Each row is a point on a tangle of strands that fork, close into loops and nearly touch. The rows are in no order.
Points whose rows are less than 49.8 apart are linked; no others are. Some points are linked to none.
K_609: [9,13,-15,-10,5,-4,26,-24,8,-23,-32,11,-14,24,-17,-14,-2,-24,32,19,3,0,4,7,11,4,-19,2,4,-10,2,-10,6]
K_627: [12,13,-1,6,0,-7,9,34,28,12,12,12,2,-12,-19,-4,-10,-14,-8,4,5,0,-2,-18,-26,-2,-17,0,6,-39,22,-10,21]
K_471: [-15,-24,2,-10,8,-12,11,-17,-34,10,-10,-3,12,9,5,13,9,6,39,-2,6,-3,-3,12,-5,-10,17,6,0,43,-7,-21,-11]
K_526: [-7,-4,-10,2,-19,22,-6,8,-9,7,7,-4,4,3,9,-2,2,16,-2,-5,-1,-12,-7,11,5,2,16,1,-11,15,-3,-1,-1]
K_576: [-6,1,-6,-4,-13,12,5,1,-14,8,-1,2,2,13,-6,6,2,5,22,11,4,-13,-14,-1,-15,2,1,9,1,-6,7,-13,5]
K_992: [19,10,3,2,6,-17,8,-16,-11,-2,-13,-2,-10,-2,7,-9,-16,-14,-28,-8,-3,18,34,-8,31,7,11,-2,9,13,-12,11,-22]
K_753: [20,17,-22,8,-23,-11,32,28,-13,27,17,6,-15,-1,-8,-6,-17,-11,-8,-16,11,-15,11,-6,-1,28,12,0,11,-13,5,-15,13]
K_546: [-10,-27,24,-14,14,1,20,-26,-23,-10,-20,6,21,8,0,-2,28,6,17,14,-2,13,-9,12,4,-17,9,1,-22,17,-26,-9,7]
K_978: [9,15,-1,4,8,-2,-3,-17,0,-1,-14,5,2,14,-9,6,16,-3,7,13,-7,4,10,0,14,-5,6,4,9,2,7,5,-28]
K_4: [11,14,-24,7,-2,-11,18,27,-4,4,17,-5,-17,-2,-12,-2,-8,-11,15,3,2,-10,-3,-12,-1,18,-10,5,16,-18,21,-11,20]
K_245: [-6,-3,-4,-17,23,3,-1,-22,11,-11,-15,4,2,5,14,-5,33,2,0,6,-7,17,7,23,19,-33,-8,-16,-26,11,-4,18,-10]
K_86: [-10,1,-21,-9,-14,24,-2,19,11,-4,7,-10,-6,-5,10,-11,7,14,-5,-8,-9,-21,-15,16,7,0,4,-13,-17,7,3,3,7]
K_899: [0,-1,-8,2,2,-13,1,27,7,14,12,8,-2,-3,-12,12,-7,-11,4,1,6,-8,-5,-11,-28,7,-11,-5,13,-27,18,-16,18]
K_250: [-3,1,12,10,-8,-5,-16,8,-1,21,13,8,9,-5,0,18,-20,4,-19,-16,5,-3,4,-14,-12,9,16,2,12,1,3,5,-8]
K_798: [-14,-41,5,3,-6,-2,0,-7,-29,-3,1,-11,5,-13,12,-5,1,19,23,-19,10,1,-9,9,-11,0,19,7,4,39,-12,-16,-1]
K_922: [-12,-13,26,5,-7,-4,-13,2,7,21,10,5,13,-13,8,10,-17,6,-31,-27,12,4,-1,-15,-13,11,20,13,0,1,-10,17,-6]
K_182: [2,21,-5,12,4,6,-1,-14,-5,-22,-13,-10,-7,13,-16,-2,14,9,33,30,-15,-9,3,3,18,20,-6,16,17,3,11,9,-14]
K_792: [-11,-27,18,-1,22,-14,-9,-24,-13,3,-3,2,14,-10,10,17,3,-1,-9,-5,5,13,4,-7,-8,-17,9,2,-1,19,-10,-5,-14]
K_864: [-2,-2,0,-15,-2,8,-1,-10,-2,1,-4,2,0,1,14,1,14,12,-18,-4,-3,2,6,14,17,-18,6,-13,-19,5,-9,12,-10]
K_877: [-4,-5,-16,-5,-8,-17,3,24,3,18,17,17,-6,-8,1,20,-16,-12,-7,-18,21,-15,-10,-8,-24,16,-1,-14,1,-15,12,-25,18]
K_602: [19,-21,-17,0,-9,-17,20,-2,-22,-7,1,-13,-18,-4,7,-15,-14,-3,4,-15,-1,13,13,-1,9,17,4,2,8,8,-17,-24,6]
K_326: [2,11,27,15,-14,12,-10,9,-1,4,14,-7,10,-8,-8,-6,-10,18,-20,-16,-4,-3,2,-12,1,22,18,13,4,-1,-9,20,-5]
K_839: [7,4,-1,16,9,-13,-14,-5,-14,12,3,-7,-5,0,-3,16,-12,4,-4,1,-4,-1,20,-12,4,17,3,6,25,13,6,-7,-17]
K_928: [-21,-16,10,-1,-19,37,-19,4,-1,6,-1,2,14,-2,13,-10,27,22,-5,0,3,-13,-24,9,-4,-14,15,7,-24,12,-8,7,19]
K_828: [0,-1,0,-2,25,-14,14,-31,-5,-24,-25,-6,-7,15,-6,-6,-6,-19,29,14,-11,10,11,3,18,13,-6,1,17,12,0,-11,-10]
K_455: [2,17,16,5,11,1,-24,2,42,-5,7,3,7,6,-7,16,6,-3,2,9,-4,21,7,-2,-13,-18,-22,0,7,-16,11,15,-12]
K_46: [0,3,9,1,-3,6,15,6,-16,9,-6,6,11,9,-22,10,-1,-5,31,18,-4,-8,-8,-11,-20,12,-8,13,17,-10,6,-23,15]
K_150: [9,5,32,15,-14,20,-16,-4,6,2,10,0,17,-3,-11,-2,7,16,-11,2,-2,4,1,-3,7,5,8,18,0,-8,-7,21,-10]
K_936: [1,-8,8,2,5,-13,-1,11,10,-2,5,-4,2,0,-13,14,-11,-9,15,10,5,3,-10,-16,-16,3,-19,4,14,-22,12,-25,14]
K_761: [0,-2,6,10,31,-28,-2,-26,-9,-20,-17,-17,-10,6,-5,14,-10,-12,19,15,-12,14,8,-2,18,17,-8,2,22,28,-4,-10,-21]
K_277: [12,-4,6,12,15,-28,-7,-3,-9,-2,-2,-13,-5,-4,5,2,-31,-10,-25,-2,-5,22,24,-12,15,14,-4,-1,16,19,-3,-6,-7]
K_995: [9,19,-14,-6,17,-2,-7,-7,26,-25,-5,-5,-16,7,4,-1,1,-6,5,0,-2,10,8,17,12,-13,-21,-19,-3,-5,6,13,-12]
K_88: [6,6,5,-3,-24,-3,17,27,20,7,21,9,-4,-10,-2,-15,-26,-8,-30,-18,3,-8,-8,-7,-15,18,2,-16,-10,-28,-2,-8,13]
K_775: [-15,-18,18,0,20,-2,-4,-19,-5,-20,-3,-5,3,-14,18,-2,24,11,5,6,-3,13,-8,12,9,-16,-4,4,-15,13,-10,11,-7]
K_569: [-4,-16,4,-7,5,-1,9,-16,-6,-27,-8,-14,-4,5,4,-5,-1,5,28,6,-6,7,-9,12,2,4,-7,-6,-5,4,-9,-12,1]
K_755: [-17,2,-18,-9,-26,35,-10,25,18,9,7,0,6,-7,12,-14,8,11,-14,-13,2,-31,-24,17,-6,-12,7,-15,-22,7,7,4,20]
K_519: [18,7,-3,-1,-4,-8,3,13,16,13,4,10,-2,5,-1,0,-15,-10,-15,0,6,5,13,-7,-3,-2,-6,-7,6,-24,5,-5,3]
K_80: [-17,-9,14,-11,-11,17,-2,-11,-5,-3,-18,12,24,11,-5,-5,28,10,12,20,6,6,-15,13,-13,-12,-2,6,-23,-2,-11,-4,16]
K_807: [12,-3,-5,-5,20,-17,9,-18,-17,-8,-8,0,-9,-6,17,-5,7,-12,-16,-5,-4,19,19,9,30,-14,3,-11,-6,23,-11,7,-23]
K_297: [-9,6,12,0,4,4,-16,-13,11,7,-4,8,14,5,2,13,14,8,-3,6,2,6,-6,0,-8,-14,-2,-1,-5,-8,8,11,-11]
K_146: [5,24,0,-1,-32,23,15,25,-4,21,13,7,2,-4,-4,-15,0,3,-16,2,-2,-18,-2,-4,0,3,19,0,-12,-12,1,17,1]
K_583: [4,24,3,1,-12,19,-6,7,12,12,2,1,3,8,6,-1,-1,9,-18,0,-7,-4,12,4,6,-12,12,-2,-10,-7,6,25,-12]
K_143: [9,23,-14,15,22,-9,-1,8,8,1,0,-3,-16,2,-19,9,-1,-12,25,23,-8,-8,8,-13,-3,5,-17,10,26,-15,26,6,7]
K_98: [5,-15,-13,-14,7,-6,3,-10,-2,-18,4,-9,-14,-8,19,-4,-5,0,-3,-8,-3,11,4,13,10,-11,-10,-21,-17,7,-9,-1,-9]
K_479: [25,6,-16,-2,1,-20,6,0,3,16,-6,16,-8,8,-5,7,-20,-20,-10,3,9,3,22,-19,-1,3,-7,-5,17,-19,5,-19,3]
K_79: [-10,4,11,3,-16,31,-18,13,4,10,13,1,15,-1,-8,0,13,13,-5,0,10,-16,-21,-8,-15,-1,5,14,5,2,6,12,9]
K_748: [-2,-11,-4,4,23,-20,-3,-18,-20,-17,-8,-15,-5,-5,5,8,-3,-5,11,-1,-4,10,4,1,10,2,-2,-6,8,21,-3,-8,-15]
K_659: [-1,-17,-21,-7,2,-20,2,0,-13,5,13,-1,-3,-11,21,10,-21,-4,-15,-20,9,-1,8,1,-1,-2,4,-17,-6,18,-5,-14,-4]
K_322: [-19,1,0,4,17,-1,-30,-1,17,-8,13,-13,-5,-17,18,9,-13,5,-21,-23,-1,1,-8,4,-5,-5,-1,-5,-10,12,7,23,-9]
K_984: [-8,-11,7,-8,27,-19,8,-33,-6,-25,-11,-10,-3,2,6,10,2,-16,11,11,-8,17,2,11,12,-12,-10,-12,-2,14,-7,-5,-13]
K_208: [1,-3,-12,0,-22,-4,15,30,4,23,18,16,3,-9,-10,-2,-9,-8,-13,-14,18,-16,-13,-8,-24,8,3,-11,0,-12,0,-29,16]
K_67: [-29,-14,15,8,9,14,-27,-15,4,-7,-9,-2,15,7,3,18,12,20,22,6,-1,-12,-19,4,-7,-6,3,16,-2,23,4,6,-3]
K_117: [10,14,13,15,16,-2,-15,6,32,-8,5,-2,2,0,-18,11,1,-3,13,20,-7,8,10,-12,-14,-5,-21,6,17,-24,20,5,3]
K_360: [-18,-18,20,4,8,2,-12,-21,-9,-6,-11,-6,14,4,-1,15,10,19,16,5,2,-3,-9,2,1,1,1,9,6,15,-11,-4,-9]
K_158: [-1,-11,34,4,-12,-8,-8,10,21,13,9,9,19,-13,-5,1,-18,6,-36,-16,7,3,-9,-17,-15,8,15,9,-7,-17,-3,7,-2]
K_409: [-28,-20,-7,-9,21,11,-17,-9,4,-1,-1,-3,-1,-10,30,3,21,9,0,-10,-1,-5,-7,21,5,-29,8,-10,-22,30,2,18,-2]
K_858: [-8,20,-7,17,-1,-11,7,32,-2,21,32,-6,-11,-11,-14,13,-4,-6,-1,-8,3,-25,-4,-16,-15,23,-4,8,17,-12,28,5,21]
K_163: [1,-23,-18,-6,-3,2,13,-3,-11,-19,-2,-8,-12,0,11,-11,1,5,9,-3,-2,-4,-9,19,8,-4,-6,-13,-10,12,-11,-9,0]
K_350: [-8,10,18,18,-19,22,-11,8,-5,7,16,1,9,-9,-15,-2,1,21,-5,0,-3,-24,-8,-17,-9,13,14,21,8,-3,5,17,-4]
K_391: [17,3,-6,-5,-10,8,16,-21,-16,-10,-20,-1,-11,12,1,-18,15,1,-7,-1,-2,11,11,7,33,-1,12,4,1,3,-15,12,-10]
K_786: [-17,-25,7,-11,0,4,-6,-10,-4,-12,-2,4,11,-5,17,-2,25,17,0,-4,-1,6,-20,13,0,-20,9,-3,-26,11,-10,9,7]
K_802: [4,5,3,17,6,-9,-15,4,-2,-5,10,-17,-5,-4,-12,16,-12,6,5,-3,-7,-4,7,-14,3,28,-9,14,24,3,12,-9,-1]
K_402: [-18,-5,2,-1,-35,41,-6,20,0,-3,-4,-3,22,-4,5,-21,25,18,-17,-3,-1,-15,-28,2,-8,0,11,8,-16,12,-15,2,27]
K_266: [-4,17,-1,10,10,-20,-8,19,20,6,15,-13,-6,-12,11,8,-38,-11,-34,-20,-7,2,11,-6,-4,15,1,-6,2,2,8,7,3]
K_510: [-14,-6,9,-11,-14,11,-10,6,6,25,1,20,23,-3,16,3,10,7,-26,-12,6,-2,-4,5,-5,-20,21,-2,-29,-2,-12,18,1]
K_983: [-2,19,-9,14,4,-8,-12,19,0,21,21,-1,-2,-6,-10,23,-6,-3,3,-1,-3,-19,6,-12,-8,16,3,10,25,-7,30,8,7]
K_228: [17,18,0,5,7,-20,0,17,27,0,9,-5,-8,-9,5,1,-41,-15,-29,-9,-15,13,23,-17,6,11,-7,-3,8,-10,5,12,0]
K_416: [-26,-21,14,4,-6,8,-25,-5,-3,4,5,7,8,-6,8,10,3,13,-9,-20,8,-3,-14,-7,-13,-6,13,9,-11,10,1,10,0]
K_317: [4,8,3,-8,26,-5,1,-31,-3,-16,-17,1,-6,2,18,-12,33,-11,-5,4,-7,23,12,14,40,-30,-3,-12,-18,13,-17,24,-21]
K_218: [12,14,-17,-14,2,-1,15,2,2,12,-17,12,-8,15,-15,0,-1,-21,22,19,9,-5,6,-2,-12,-7,-21,-7,7,-25,6,-14,15]
K_809: [2,7,15,5,-6,19,-12,-13,-5,-4,-2,-3,11,5,5,-3,21,18,-2,5,-4,3,1,8,14,-2,10,15,-1,7,-7,20,-15]
K_242: [-14,-9,21,-3,14,4,-22,-18,7,-13,-8,-2,13,3,5,12,27,9,0,2,-2,14,-2,8,4,-20,-4,5,-14,3,-3,13,-14]
K_213: [21,15,19,16,-5,14,-10,16,32,-7,15,-7,12,-9,-8,0,-12,4,-18,-4,-10,7,0,-9,-7,8,-7,9,5,-19,4,17,-2]
K_677: [15,20,-28,-1,-2,2,18,-7,-11,2,-17,1,-16,15,-6,-10,2,-12,23,6,5,-11,18,-2,17,7,-8,-2,13,-3,6,-6,0]
K_914: [20,5,2,-5,-17,-5,8,11,9,9,-3,19,10,1,-12,-8,-5,-10,-17,14,7,6,1,-12,-11,-5,-9,0,0,-39,-3,-13,7]
K_780: [-9,-7,26,-2,-28,15,-5,18,21,9,11,11,17,-12,-4,-15,-5,6,-38,-19,17,0,-22,-10,-19,4,7,6,-6,-21,-9,7,11]
K_444: [-4,2,-39,-11,-9,3,13,17,-17,6,6,-5,-17,12,-6,8,6,2,35,4,0,-20,-6,13,-1,6,-7,-7,-4,7,10,-23,17]
K_509: [11,12,17,7,-3,-2,-1,31,35,1,22,-1,5,-13,-15,-8,-17,-10,-13,-2,-4,0,-13,-20,-21,2,-16,5,2,-35,18,6,15]
K_215: [10,17,-15,0,-24,0,33,39,3,20,19,8,-7,-10,-6,-17,-22,-11,-18,-14,5,-16,-3,-11,-5,23,8,-12,-9,-21,1,-7,13]
K_155: [-16,-36,26,-8,13,-8,11,-28,-29,3,-11,6,17,2,1,3,12,3,21,8,5,12,-14,0,-13,-5,12,6,-12,15,-21,-22,1]
K_699: [2,0,13,-1,-21,9,6,24,24,-1,13,5,9,-9,0,-20,-13,1,-31,-20,5,-2,-20,-3,-7,7,4,-8,-19,-20,-5,4,7]
K_993: [18,31,-15,2,2,10,-1,-1,38,-21,-3,1,-21,11,-3,-15,13,-8,15,12,-7,12,10,15,5,-16,-29,-7,0,-17,9,22,-9]
K_697: [-1,4,-1,15,-13,-3,1,13,-14,-2,19,-18,-7,-5,-9,-2,-9,8,6,-12,-3,-8,-2,-12,2,27,2,12,16,1,12,-9,9]
K_825: [6,-8,22,1,8,-17,11,-19,-14,-2,-19,2,10,14,-22,6,-9,-10,21,19,-2,14,11,-13,-2,10,-1,10,16,-8,-5,-23,3]
K_722: [11,12,6,-5,8,-15,-13,4,21,11,9,2,-2,1,4,11,-18,-8,-23,-3,1,12,11,-3,-6,-11,-7,-13,-1,-15,9,7,-12]
K_919: [15,8,-13,-5,22,-15,-3,-12,15,-21,-16,-3,-17,-1,5,-4,-3,-15,-5,2,-6,22,21,3,21,-7,-21,-11,-1,0,-2,4,-12]
K_193: [-6,-3,19,-9,-7,7,-13,-7,11,19,-3,16,24,3,7,7,21,13,-23,-3,2,9,0,-1,-13,-23,4,4,-15,-12,-4,10,-1]
K_372: [18,6,-6,-16,-10,-2,9,-5,-1,10,-16,21,2,9,-10,-4,5,-14,3,14,13,6,7,-3,-7,-10,-12,-6,0,-29,-4,-14,2]
K_837: [23,16,8,11,-4,2,-2,31,34,-14,18,-5,-2,-16,-6,-12,-19,-6,-20,-5,-13,12,1,-16,-4,11,-10,1,2,-27,7,12,15]
K_692: [10,17,-8,13,6,-4,0,-2,3,-25,-1,-15,-16,6,-12,-5,3,6,15,17,-6,-2,11,-2,18,27,-13,13,15,-1,10,6,-1]
K_235: [-7,7,-6,-21,22,-18,16,-36,5,-23,-29,2,-8,17,-13,-3,1,-26,34,16,-3,6,5,20,12,-6,-13,-13,4,9,-1,-10,-14]
K_474: [16,19,-13,-2,-23,22,11,13,-8,13,-1,6,-2,6,-6,-14,8,7,-1,8,3,-11,0,-5,1,6,8,-5,3,-8,0,6,2]
K_57: [-10,5,-5,-19,-12,15,-3,2,3,21,4,12,7,0,25,1,8,8,-26,-11,0,-6,9,16,10,-20,17,-14,-28,5,-13,17,-10]
K_980: [6,13,10,18,5,2,-8,11,10,10,7,5,7,3,-21,10,-1,-1,11,15,-5,-3,5,-19,-22,2,-7,11,22,-23,24,9,1]
K_68: [-4,-4,5,-16,35,-19,21,-36,6,-22,-26,3,-5,3,2,-5,5,-28,21,15,-4,21,6,10,14,-23,-15,-17,-3,15,-9,-5,-7]
K_637: [-35,-37,-6,-6,1,25,-15,1,8,-11,-11,-2,8,-10,10,2,13,17,15,-14,8,-15,-37,10,-18,-19,12,6,-19,23,-2,0,24]
K_684: [0,-32,23,2,13,-30,-7,-11,-7,7,-3,12,15,-13,11,14,-16,-7,-13,-3,7,18,8,-11,-13,-7,1,-1,5,3,-10,-17,-4]
K_234: [-1,-38,22,-7,8,-21,16,-16,-27,-2,-10,7,10,0,-2,8,-6,-8,12,1,6,11,-4,-5,-10,0,4,-2,5,11,-19,-30,-3]
K_572: [-7,13,-15,0,1,9,-1,17,7,7,7,6,-3,6,-14,-1,8,-3,19,16,2,-11,-16,3,-23,-15,-18,-2,6,-20,20,-6,9]
K_915: [5,22,8,8,20,-2,-24,3,29,10,10,-4,6,-2,-3,16,-13,-6,-14,0,-4,14,18,-8,-9,-10,-15,-4,10,-8,15,17,-15]
K_127: [10,-28,19,-2,3,-25,0,-10,-16,10,-10,17,7,2,-3,9,-15,-6,1,4,11,15,-2,-12,-16,-3,2,-1,5,-7,-19,-34,2]
K_964: [8,18,-15,-11,6,-6,23,-8,-3,-8,-17,4,-16,18,-19,-9,-7,-25,33,20,2,0,6,-1,-4,7,-19,5,10,-15,11,-21,21]
K_311: [-17,-22,10,-1,10,2,-24,-4,9,-8,10,-4,7,-16,11,4,0,7,-15,-16,3,10,-10,0,-7,-13,2,-1,-12,11,-3,20,0]
K_639: [-9,2,-3,-1,-20,11,-5,18,1,17,13,-1,4,-4,6,-5,-8,10,-16,-20,8,-13,-11,2,-7,9,14,-4,-8,0,1,5,2]
K_241: [-29,-28,-6,-5,-4,8,-19,6,2,-3,-5,0,7,-10,14,6,4,8,-3,-24,12,-10,-21,5,-16,-14,16,7,-6,21,-3,1,9]
K_361: [-2,22,-14,-13,-33,17,21,30,10,28,10,16,3,-4,-1,-12,-7,-4,-27,-10,7,-25,-5,5,-2,-3,23,-15,-21,-14,-6,13,2]
K_866: [-6,-12,-10,-7,6,-8,-7,-6,-23,8,7,-6,-4,-7,18,9,-8,2,-5,-17,4,-6,2,10,8,-4,9,-6,-7,32,-1,-3,-18]
K_671: [9,4,-1,-2,33,-14,-5,-19,21,-37,-18,-10,-20,5,5,-1,-7,-18,8,19,-13,26,11,10,21,0,-29,-5,9,9,3,2,-7]
K_122: [-24,-12,8,-14,2,18,2,-17,-4,-5,-23,5,22,10,5,-9,46,12,16,25,-5,6,-11,20,4,-25,-2,-2,-34,3,-23,2,15]
K_426: [2,24,3,9,7,14,-3,-13,-12,3,-12,-1,-2,15,-21,10,15,6,23,29,-8,-10,9,1,13,5,2,11,19,-4,8,5,-16]
K_5: [22,13,12,1,-24,17,10,15,0,7,-2,16,10,-7,-23,-16,6,-5,-9,18,7,0,-7,-23,-17,5,-8,10,0,-29,-2,-4,11]
K_427: [1,20,-18,11,6,-9,8,31,5,3,25,-8,-17,-12,-21,1,10,-5,13,4,-6,-20,-6,-10,-15,12,-13,2,17,-23,34,-4,27]
K_164: [-8,-18,2,-2,8,-6,13,-18,-6,-30,-6,-15,2,13,-9,-4,-4,3,39,13,-14,-3,-13,15,2,26,-6,3,2,19,-7,-17,6]
K_815: [19,30,-14,15,10,8,6,19,21,-2,9,-1,-13,-1,-24,-5,5,-13,19,23,-9,-3,11,-1,-10,-1,-22,10,17,-23,31,16,10]
K_8: [-2,-3,-3,-1,-3,15,-8,-9,-16,-11,3,-6,-7,4,18,-13,16,17,-8,0,-9,2,-4,14,21,-7,8,2,-14,17,-10,19,-16]
K_152: [22,11,-8,19,-20,-15,25,27,-13,24,11,4,-14,-6,-13,-11,-19,-8,-14,-5,3,-13,8,-22,0,33,6,10,29,-19,1,-4,19]
K_437: [-20,-12,-23,-7,12,-1,-13,-2,-8,-3,9,-9,-6,-7,28,10,7,8,-2,-9,2,-12,3,16,8,-15,8,-11,-15,42,3,6,-14]
K_307: [0,3,-1,19,9,-15,-9,-9,-17,1,9,-18,-4,-8,-2,11,-24,-4,-16,-4,-12,11,19,-4,16,17,1,1,21,28,-6,7,-18]
K_78: [-34,-33,6,-11,14,13,-4,-12,0,-20,-3,-2,5,-3,16,-6,22,11,17,-2,-2,-6,-28,18,-8,-20,1,0,-21,22,-10,2,15]
K_376: [-11,-7,-21,-9,-2,0,4,0,-16,4,-4,-4,-8,11,1,10,-2,3,25,2,5,-14,-7,8,-7,4,-2,-8,0,11,9,-22,0]
K_246: [7,11,0,-5,-17,27,0,1,-4,2,-10,4,9,14,-6,-7,21,7,-5,15,-3,-3,-5,4,1,-10,5,3,-9,-18,2,8,2]
K_102: [-25,-5,14,5,-9,33,-31,-1,4,-7,-9,0,16,3,4,3,26,25,9,1,-2,-13,-21,8,-4,-9,11,15,-10,20,-3,10,5]
K_732: [15,6,3,-2,10,-1,3,-24,-8,-17,-16,-1,-8,7,12,-16,21,-1,-11,2,-4,16,18,10,35,-12,10,0,0,13,-16,21,-23]
K_231: [19,23,-22,-6,2,2,16,-16,8,-11,-28,3,-18,16,-10,-17,4,-17,26,18,9,-3,19,0,21,-4,-20,6,13,-19,6,2,2]
K_548: [14,11,-21,-5,0,-18,9,6,-17,18,-2,8,-17,15,-7,11,-13,-14,5,-4,6,-6,18,-5,8,6,6,-4,12,-4,5,-16,1]
K_216: [-16,-29,4,3,-15,12,-5,4,-19,2,2,-7,11,-3,1,-2,3,23,17,-12,12,-9,-23,-1,-13,6,16,13,1,24,-7,-14,6]
K_932: [17,-26,-16,-10,10,-23,25,-13,-24,-9,-7,-9,-13,-7,11,-9,-8,-10,4,-4,2,14,12,3,10,-2,0,-12,0,9,-15,-18,-3]
K_618: [-1,1,-9,7,-16,-2,-1,16,-11,11,20,-10,-2,-4,2,0,-16,11,-13,-21,-2,-14,-2,-5,1,26,12,0,5,5,-1,-1,0]
K_669: [-14,-7,-1,-9,15,9,-1,-16,2,-9,-18,9,15,9,16,-10,51,13,8,15,-14,9,0,29,18,-29,-4,-2,-30,13,-19,13,4]
K_593: [9,-10,18,1,6,-15,6,-5,-4,2,-7,11,10,13,-17,7,-15,-9,23,17,3,3,-6,-11,-17,7,-13,4,11,-14,1,-32,13]
K_448: [13,-6,4,0,-12,-9,6,0,-15,8,6,-10,-1,-10,11,-7,-20,-2,-22,-17,-2,8,10,-1,8,10,15,-10,1,4,-19,0,-14]
K_531: [15,16,-38,3,-2,-17,13,-1,-23,5,-5,-8,-21,16,-8,8,-7,-14,20,2,4,-1,21,-1,20,21,0,2,20,4,7,-18,7]
K_957: [-1,-1,2,4,9,-3,3,-12,-1,-20,-2,-15,-4,13,-19,5,-8,0,36,19,-6,0,-8,-2,-4,25,-15,7,10,2,3,-14,9]
K_382: [25,7,-17,-2,-8,-6,10,-17,-20,-5,-15,-5,-15,8,10,-14,-8,-10,-7,-12,-2,6,21,-2,27,4,10,-1,9,9,-12,4,-14]
K_331: [-21,-8,-6,-14,18,8,-12,-18,10,-13,-6,-5,-3,3,24,2,26,5,7,-1,-7,1,-13,24,9,-32,-8,-19,-19,13,-4,12,-2]
K_962: [4,15,-5,8,13,-10,6,-5,-4,-3,-2,-5,-5,11,-19,14,-6,-5,30,20,-9,-9,7,-5,-4,22,-8,16,27,-5,14,-13,7]
K_945: [4,20,-4,4,-5,10,-8,9,19,-3,15,-6,-7,-5,11,-3,-10,2,-18,-11,-6,-2,1,6,7,-3,0,-12,-15,-7,4,20,-9]
K_273: [7,-10,9,12,-1,-23,-1,6,-4,0,13,-10,-5,-11,5,2,-28,-1,-24,-14,-4,6,12,-9,2,20,7,4,12,7,-4,-8,1]
K_346: [18,19,-22,17,-2,-12,10,10,-4,-8,-1,-13,-25,5,-9,1,-3,-7,13,3,-7,-5,11,-10,13,28,-12,13,21,-11,19,1,17]
K_271: [18,34,-21,6,1,9,6,11,30,-15,2,-4,-22,2,-11,-16,8,-8,13,14,-7,-1,3,4,-1,1,-32,-4,10,-28,19,13,7]
K_63: [5,-14,-1,4,-13,7,2,-5,-38,7,1,-13,2,-1,10,-11,14,18,9,-7,-4,2,10,8,13,6,25,8,2,33,-20,-12,-18]
K_421: [0,-21,13,-15,-5,3,13,-20,-15,-13,-17,6,14,10,-4,-6,17,10,7,12,1,11,-9,12,-3,-8,2,2,-20,-5,-16,-9,4]
K_265: [-7,3,-15,3,9,-10,-14,5,6,-8,17,-19,-13,-13,16,8,-25,0,-20,-16,-1,0,6,1,5,12,1,-10,-5,10,11,12,-2]
K_399: [-16,10,-10,-13,-20,14,1,22,13,27,10,16,8,-3,8,3,-9,6,-20,-13,7,-27,-7,3,-13,-10,21,-6,-19,-10,2,10,4]
K_907: [11,20,0,-7,4,10,-4,-12,11,-1,-18,6,-7,18,-4,-2,19,-2,5,10,-2,10,15,3,19,-20,-9,-6,-4,-15,3,15,-20]
K_512: [12,6,3,-17,3,2,7,-22,8,-4,-23,16,-1,18,-8,-6,14,-12,6,14,6,18,9,9,8,-21,-11,-9,2,-20,-2,-4,-5]
K_274: [-3,25,2,-8,-18,31,-8,7,7,11,1,10,10,10,4,-7,24,11,-19,5,-1,-7,-5,11,5,-16,3,3,-20,-11,-5,20,0]
K_595: [-16,-45,11,7,7,-6,-2,-4,-19,-2,8,-7,0,-24,18,2,-5,13,0,-25,8,10,-10,-3,-14,1,14,10,2,26,-17,-10,-5]
K_605: [11,-20,-12,-7,17,-23,27,-15,-33,-1,-10,1,-11,-10,16,-9,-2,-18,-4,-7,2,16,20,3,20,-13,6,-14,-4,31,-20,-5,-20]
K_547: [-16,-18,7,2,-25,22,-11,15,-7,6,5,5,14,-7,-1,1,1,12,2,-7,14,-12,-24,-11,-22,2,12,13,5,3,-2,-8,9]
K_337: [-20,-30,31,2,10,-8,-8,-19,-20,5,-11,9,18,-5,5,17,14,8,10,-1,8,5,-8,-6,-14,-12,5,4,-1,15,-11,-8,-4]
K_195: [-21,17,-7,-5,-24,25,1,32,26,20,13,11,3,-13,5,-13,-7,7,-20,-17,10,-30,-25,6,-13,-7,19,-10,-20,-2,7,11,17]
K_552: [-1,13,-18,2,-7,20,-7,22,13,-7,18,-11,-15,-3,1,-8,-2,4,-4,-9,-6,-10,-10,10,5,10,-9,-11,-5,-8,12,12,6]
K_610: [19,-4,10,5,1,-11,12,-10,-16,-10,2,-7,-8,-8,17,-12,-15,-5,-32,-10,-11,22,20,0,22,6,14,-5,-1,14,-23,12,-11]
K_616: [2,10,2,7,-2,-3,-6,8,-7,20,10,6,5,-5,-10,11,-7,2,-1,-2,3,-10,6,-10,-15,2,0,7,13,-10,16,1,-4]
K_138: [8,-3,1,11,-5,-30,-1,10,1,25,12,15,2,-9,1,20,-37,-14,-30,-9,8,-3,9,-16,-11,19,9,-5,13,-13,1,-19,3]
K_413: [4,-9,17,13,-2,4,-19,-1,10,-9,8,-10,9,-3,-14,6,-2,12,-1,7,-3,1,-9,-13,-5,8,-8,9,4,-8,6,0,-3]

A fork is a point with three links, a tip a point with one. Leave the first point through the second and follow the links. Name the first fork or tip that comes.
K_995 / K_993 => K_98
K_399 / K_361 => K_86
K_265 / K_322 => K_595
K_547 / K_79 => K_228

A tip is a point with one link. Name the tips that can be reached along the links from each point below, in the order of the rows.
K_231 => K_5, K_152
K_807 => K_602, K_659, K_402
K_509 => K_208, K_213, K_444, K_825
K_265 => K_228, K_595
K_163 => K_98, K_671
